Points on a hilly landscape, in no order, each with its height.
A ball rolls from a point to the lowest of its 3 nearest points, and stops where none of them is lower. Distance is the straight distance between rows; heights are no part of it.
Tagiv: [120  63  92 140 126 156 119 133 103  97 134]  height 41.5
tir: [125 122  80 145 128 149 141 130 130 158 153]  height 29.1
soz: [115 104 157 132 149  96 124 141 120  92 123]  height 5.4
sozup: [131 186 114 114 125 165 146 120 159 200 141]  height 66.4
ruvu: [128  79 166 135 135  93 133 148 116  85 109]  height 9.0
zegam: [135 192 120 109 130 148 130 110 140 203 134]  height 59.2
Novo: [128  70  68 128 126 190 152 147 100 145 156]  height 44.3
sig: [123 157  76 133  74 148 149 124 155 145 135]  height 27.4
tutun: [123 127 106 147 138 133 113 126 130 128 140]  height 12.8
kuve: [127 111 136 144 176 118 100 113 100 103 137]  height 27.1
mik: [134  44 162 117 142 119 137 156  87  74 109]  height 50.3
famuv: [126 157 119 127 184 143 102 114 127 180 162]  height 65.0
dad: [144  15 125 106 113 149 142 159  87  71  99]  height 12.7
vis: [123  61  94 139 109 147 135 148  98  88 124]  height 66.3
fige: [138 223 137  98 126 154  93  89 118 189 123]  height 65.4
paze: [126  99  89 130 150 185 160 144 120 188 155]  height 35.4
rerup: [131 170  87 132  91 144 123 109 148 149 142]  height 61.9
nute: [124 127  77 150  64 137 142 141 154  99 110]  height 21.8
Tuli: [125 164 111 130 162 136  99 109 137 164 160]  height 59.8
bafuf: [131 193 131 121 165 135 101 100 131 188 154]  height 66.0
Mar: [131 126 188 126 142  78 120 128 131 101 113]  height 5.6
vatob: [127 117 150 132  83  94 159 149 150  77 100]  height 12.2
Tase: [129  52 166 126 114  97 153 170 119  83 105]  height 19.1
Bunug: [131 196 130 120 120 127  99  82 134 144 129]  height 70.1
mif: [129  81 141 133 152 123 113 136 100  91 139]  height 18.2
finet: [136 231 146  77 120 180 130 103 120 223 122]  height 65.7
luzel: [138 191 188 101 116  88 102  99 128 104 104]  height 38.2
Piz: [118 131 107 145  84 117 140 126 147  90 111]  height 7.2
leke: [122 140 123 136 122 117 115 107 137 111 128]  height 27.5
Ziv: [134 145 144 131 100 100 131 121 145  90 106]  height 26.2
goke: [124 103 190 134 141  73 135 151 136 104 121]  height 11.0
tavap: [138 187 213  95 116  69 111 109 121 114  90]  height 42.3
sut: [137 133 185 116  84  75 146 147 159 105  87]  height 23.2
zaze: [120 123 106 140 180 145 109 116 118 163 160]  height 52.8
pokog: [126  55 137 130 120 109 144 160 114  69 109]  height 35.9
bapa: [120 105  68 149 112 174 157 149 132 160 145]  height 26.0
zon: [125  73  53 141 106 164 147 147 108 104 137]  height 67.1
retiz: [128 131 173 123 113  83 133 132 143  86 105]  height 13.3
merat: [136 147 142 122 200 169 142 126 147 216 159]  height 6.2
zogag: [127 191 102 120 101 145 120 103 145 172 138]  height 74.1
ripu: [128 176 108 124 135 143 116 112 141 174 142]  height 48.9
nugi: [141 207 141 112 170 150 119 106 143 214 148]  height 68.4
sifo: [117  88  86 144 105 138 141 140 128  81 125]  height 7.1
rem: [122 162 111 132 154 154 133 122 147 187 158]  height 35.6
metag: [119  77  79 136 128 163 130 133  93 124 148]  height 36.9
Kiv: [119 131  68 141  87 167 164 147 156 154 136]  height 6.3
zotu: [131 160 192 122 152  73  98 109 135 106 114]  height 23.3
Solen: [143 207 124 100 109 154 123 100 135 192 127]  height 63.1
togu: [133 189 133 126 154 112  85  91 128 140 134]  height 63.6
telob: [130 135 195 135 176  78  97 111 127 108 128]  height 39.7
sogop: [134 172 158 117 109  96 112 100 134 101 108]  height 40.0
mor: [116 107 135 146 143 111 118 129 126  97 131]  height 10.5
vufi: [119  90 100 150 150 147 114 123 101 112 146]  height 27.2
kuv: [124 105 130 147 101 106 136 147 140  82 111]  height 25.8
vemer: [154  15 161 103 119 119 153 171  88  79  93]  height 53.3
ranes: [122  83 137 135  76  97 172 173 147  64  78]  height 21.9
Tidug: [124  97 184 137 165  88 122 135 117  95 122]  height 10.1
Biko: [120 130  97 139 158 157 132 122 129 173 160]  height 39.5
Vugo: [128  46 139 124  95 123 157 176 112  70  99]  height 36.4
niba: [128 163  82 122 106 160 153 138 159 184 143]  height 49.0
Ludut: [123 148 147 141 176 104  86 102 125 120 146]  height 48.2

Where does a ball stop that starts at each point below?
togu: soz
Tase: soz
paze: Kiv
tavap: Mar
Solen: rem
luzel: Mar
Novo: Kiv

Call two points neighbours if one is among the 3 nearest of the other. Go from one point of each pair to the other, from neighbour to neighbour, staying as low as possible. Name the highest point that can't be avoided.
Piz and sifo: nute
dad and Kiv: Vugo
Piz and merat: Biko
Mar and soz: Tidug
vatob and Piz: kuv
vatob and Kiv: sig
